The views of a scene show one set of named points, each view turned or mirrored, shifted and resized as a whole, with a little noise and some points left out.

Scene 1
View 1
K652: [ -9  -7  40   5   9  -4 -14  18  20   7   9 -11  -2  -5 -13  -2  -6  -5
   7  -9]
K307: [ -6   9   8  -1   9  -6  -9  22   8   3  20 -15  -3  32   7  20 -23  12
  -5 -17]
K990: [  2   8  -5  14   0 -17   2  10   3  21  29 -10  16  29 -10  23  -5  14
 -15 -32]
K832: [ 13   9 -13   0  -7 -10   9  31 -11  13  18   3   2  19   7   8   6   2
 -19 -10]
K614: [  0   0  12  13  -2 -11   3  14   6  19  14  -3  10   1 -14   7   7  -2
  -8 -16]
K5: [ -4  15  14  11  -9   9  17  24  -4   1  -8   9 -16 -12   7   5  -6 -10
  -1  11]
K191: [ -5  14   7   2   2  -1   3  24   3   2   9  -6  -9  18  10  15 -18   5
  -4  -7]
K715: [  0   9   1  -8  11 -11 -12  27   5   4  27 -18  -1  42  11  19 -21  17
 -10 -20]
K491: [  0   4  19   5  -5   2   7  29   1   4  -1   6 -11 -12   2  -5   3 -11
  -2   7]
K215: [  4  -2  17 -10   0  -1  -5  42   0   0   6   1 -12   1  10 -11   3 -10
  -4   9]
K246: [ -6   3  29 -17  13   3 -17  39  12 -10   8 -13 -20  16  18   0 -22   1
   4   6]
K364: [  1  -2  15 -15  13  -9 -20  35   8   0  22 -15  -6  29  11   4 -13   7
  -5  -9]
View 2
K246: [ -2  -3   8  35 -24  -1 -27  14   8  28  13  11  -3  43   6  11  12  10
 -13   6]
K215: [ -2  16   8  24 -17   5   4  13  20  19  19   8   3  24  24  10  11  10
 -12   9]
K715: [ 16 -26  25  32 -30  -5  -8  11 -13  11   9  -4 -19  23  -3  -1 -25   8
 -11  -7]
K652: [ 10  16 -11  22  -4 -16 -14   1  -9   7  10  23  -6  30  25  -8  12  19
  -4  -6]
K307: [ 11 -18  13  24 -23  -9 -14  12 -13  11   7   2 -17  22  -2  -2 -17   7
 -11  -6]
K191: [  1  -9   5  16 -20  -7 -16  17  -7  13   6   5  -9  17  -5   0 -11   1
 -12  -1]
K364: [ 13 -13  20  37 -25  -5  -8   7  -4  14  14   4 -15  31   9   2 -10  12
 -11  -3]
K832: [  4  -1  20  15 -23   8  22  18  11   8  16  -8  -8   1  12   5 -16   2
 -14   5]
K491: [ -6  23  -6   8  -8   1   6  17  14  12  14  11   5   9  19   5  12   4
 -11   7]
View 3
K307: [ -7  -7  -9 -22   8  15   8 -20   4  -7 -16  -9   5   6 -16  10   8  -3
  21   4]
K652: [-12  -7 -26   2  -1  -4 -14  -2  -5  -4 -15  24 -11   2  -8 -12  -3  13
  -2 -19]
K990: [-11  -3   2 -20  23  16   9 -19  13   1 -37 -33   3 -15  -4  -1  -7  23
  21  -5]
K614: [-10  -3  -1  -9  10   5  -9  -9   4   3 -24 -11 -15 -11   0 -13 -16  29
  -5 -13]
K5: [  6   2   6  -7 -12   3  -5  -4   0  10  13  -1 -26  20   0   3 -20   8
 -32  11]
K191: [ -1  -4  -3 -18   0  13   5 -16   3  -1  -5  -8  -7  12 -10  11  -2   1
   3  10]
K715: [-13  -9  -5 -33   8  18   4 -27   5 -10 -22 -16   5   1 -25  13  14   0
  30   8]
K832: [-10  -1  21 -36   3  17 -12 -24   5   3 -15 -32 -19  -4 -12   1  -8  24
  -7  16]
K364: [-16 -10 -10 -31   0  12  -8 -23  -3 -12 -17  -1  -3   2 -26   6  14   3
  19   3]
View 4
K307: [  9  13   1   1   9   0  -6   0   4 -10  -1  12  -4  -3  -4   3  12   9
  -5  11]
K364: [ 14  16  -3   0   7   1 -16   6   3 -16  -1   8   0  -2  -2   1  15  10
 -10  14]
K246: [  5  18 -13 -22   1 -11 -25   1   8 -21  -7  12 -16   6   2   5  22   5
  -2  12]
K614: [ -8  13   9   2 -12  11   1  -4 -10   4  -9  10  12  -2  -1 -12   8  -4
 -14  -1]
K191: [ -2  11   5  -3   1  -3  -2  -5   3  -8  -4  11 -12  -7  -2   5  14   6
   1   7]
K652: [ -6  17  -8 -22  -5   1 -10  -4  -2  -3 -13  19   9  19  -2 -11  13  -8
 -13   2]
K491: [-19  13   3 -16 -24  -2 -14  -6  -7  -5 -14   6 -11  -7   6  -7  18  -7
  -2  -2]
K5: [-24  10   7 -17 -22  -6  -4 -14  -4  -1 -13   8 -23 -10   5  -2  17  -5
   5  -3]
K990: [  8   9  15  22   6  16  11  -1  -5   3   2   9  15 -10  -8  -3   4   8
 -11   6]
K215: [ -4  16  -4 -14 -19  -1 -26   4  -4 -14 -11   4  -6  -4   8  -6  19  -2
  -9   5]
K715: [ 18  13   2  11  15   3  -6   5   6 -14   4  10  -2  -8  -7   8  11  16
  -8  16]

In a view up to two points have been moved. Name them for each view, in the order of its rows, or write none.
view 1 | K364
view 2 | K191, K832
view 3 | none
view 4 | K307, K215

Scene 2
View 1
K790: [ 13  -6  15  -3  -4   6   8 -20  11   3 -24   1  -2  -5   3   5   3 -11
  -6   6]
K952: [ 10 -11  14  -7  -7   5   9 -16  13  -1 -18   1  -1  -7   5  -1  12 -12
  -4  10]
K356: [ 13   0  14  -2 -14 -20   4   3  11 -16 -11  -9  -3  -3   8 -11  11  -7
   6  16]
K118: [ 13  -6  13  -3  -8   3   5 -13  12  -1 -19  -1  -3  -3   4   1   3  -8
  -3   8]
K894: [  9  -9   6  -4 -20  -5  -1   5  20 -14  -5 -11  -7   3   7 -12   8  -6
   4  11]
K870: [ 13   0  10   0 -14 -15   1   5  14 -12 -12 -10  -6   1   6  -7   4  -5
   6  12]
K212: [  9 -12   9  -7 -15  -4   5  -1  16  -5 -10  -7  -3  -3   7  -6  11  -9
   1  11]
K974: [ 18   7   8   5 -17 -21  -3  12  12  -9 -12 -16  -9   6   6  -3  -7   0
  10   9]
K59: [  9  -2  11  -4 -20 -11  -4   7  22 -29  -2  -9  -6   5  10 -22  14  -7
   7  17]
K115: [ 12  -6  10  -3 -10   2   3  -8  14   0 -18  -5  -5   0   4   1   2  -7
  -2   6]
K829: [ 12  -6  13  -3 -11   0   3  -7  16  -5 -16  -4  -4  -1   6  -4   6  -8
  -1   9]
K502: [ 18   4  13   5  -3   0   2 -15   8   6 -26  -3  -6   0   1  11 -11  -4
  -2   2]
K749: [  6 -19  14 -12  -6  15  13 -23  14   3 -19   5   2 -11   5  -1  17 -16
 -10   9]
K354: [  6 -17   6 -10 -19  -1   6   2  20 -10  -5  -8  -3  -2   9 -12  16 -10
   0  14]
View 2
K115: [  4  -4  10  14   4  -1   6   7  -2   5  -8   4  -1   2 -14   7   8   3
  -5   4]
K870: [ -9   3   0  15   4   0  -1   1   3  -6  -1   9  -2   5 -17   9  14   8
  -3   7]
K749: [ 14 -15  14   6   1   3  13   9  -3  15 -13  -9   0  10   4  -5   6  -6
   6   5]
K502: [ 13 -10  14  17   8  -4  11  15   1   4  -8  10  -3   2 -17  22   0  12
 -10  -1]
K952: [  8 -10   9   9   3   3   9   8   0   8  -9  -2  -2   9  -3   1   7   1
   2   6]
K790: [ 14 -13  13  12   5   1  12  12  -1   9 -11   1  -2   8  -7  10   2   5
  -2   2]
K894: [-12   5   1  13  -2   0  -4  -2  -4  -2  -4   4  -1   3 -18  -3  15  -1
  -2   8]
K974: [-13   9   1  21   7  -1  -3   1   4  -8  -1  15  -1  -3 -25  14  15   8
  -9   5]
K59: [-20   5  -9   9  -7   1  -9  -6  -6 -11   2   5  -4  14 -20  -4  19   3
   1  12]
K212: [ -5   1   5  12   3   2   3   2   0   3  -6   2   0   2 -10  -1  14  -1
   0   7]
View 3
K894: [ -4  15  -8  14  13 -13  -1   9  -9   1  -1   7  13  18 -12 -14  -6  -4
   0  10]
K115: [ 10  12   6  -5   7   3   1  12  -2   8  16  -5  12  27  -5 -12   3  -3
   7   0]
K354: [  4  16   2  22  13  -7  -1  15  -8   0  -4   2  19  28 -18 -14 -12  -9
  10  12]
K952: [ 12   9  18  -2   2   9  -1  16   0   8  13  -6  23  38 -10 -10  -3  -9
  22   7]
K790: [ 16   9  19 -15  -1  14   1  14   2  13  22  -7  19  35  -5  -9   4  -7
  18  -1]
K118: [ 10  10  12 -10   2   7   0  12   0  10  17  -4  17  31  -4 -10   3  -5
  12   2]
K59: [-17  12  -7  15   9 -27  -5   0 -11  -1 -10  21  21  12 -15 -13 -10  -4
   3  25]
K829: [  7  12   7  -3   6   3   1  10  -1  10  15  -1  15  26  -7 -13   3  -6
   9   2]
K870: [ -5   7  -9  -6   5 -12  -7   7  -9  -1   1   8  12  18  -4  -4  -2   3
   0   7]
K212: [  5  12  -1   9   8  -2  -2  14  -7   0   1  -2  15  28 -12 -10  -7  -5
   9   6]
K356: [ -8   4  -7  -4   0 -13 -12  10 -11  -7  -7  10  19  21  -7   0  -7   2
   7  14]
K502: [ 11   8   7 -30  -1  11   1   8   3  15  29  -6   8  26   7  -5  16   2
   5 -12]
View 4
K212: [  3  -9  -1  -7   5  -6  -6  -7  20  12  -7   5   1   3 -25  -4   4   6
   0  -7]
K952: [ -1 -15 -14 -11  13  -6   2  -7  31  10   2   8   3   8 -27   3  -8  -6
   8   7]
K829: [  0  -6  -6  -9  14 -11   0  -8  20   9   0   4   6   3 -22   0   2   0
  -1  -3]
K749: [ -3 -21 -19 -13  12  -4   3 -11  44  14   1  16   4  12 -33  -1 -23 -10
  13  11]
K118: [  0  -7 -13  -9  18 -15   6  -8  22   5   4   4   6   7 -22   3  -4  -2
   0   3]
K790: [ -1 -10 -19 -11  22 -18  11  -9  27   4   7   6   6  11 -22   6 -11  -5
   3  10]
K356: [  5  -9   3  -1   5  -3 -12   2   9  10   2  -6  -3  -6 -21   3  27   3
  -1  -6]
K115: [  0  -4  -8 -10  16 -16   4  -9  19   7  -1   5   6   6 -22   0  -3   3
  -2  -3]
K59: [ -2  -3  14  -8   4  10 -20  -3  10  22  -8   2  11 -17 -24  -6  35  -2
  -4 -17]
K974: [  8   9   7  -2  14 -22  -4  -2  -8   2  -2 -10   3  -3 -12   1  28  16
 -17 -17]
K894: [  0  -3   8  -9   4  -1 -11  -7  12  17 -12   5   8  -5 -24  -8  15   7
  -5 -16]
K354: [  0 -15   5  -9  -3   8 -14  -8  28  23 -13  14   3  -1 -32 -10   4   2
   5 -10]

In a view up to two points have been moved. Name them for each view, in the order of its rows, or write none.
view 1 | none
view 2 | K974
view 3 | K829
view 4 | K354
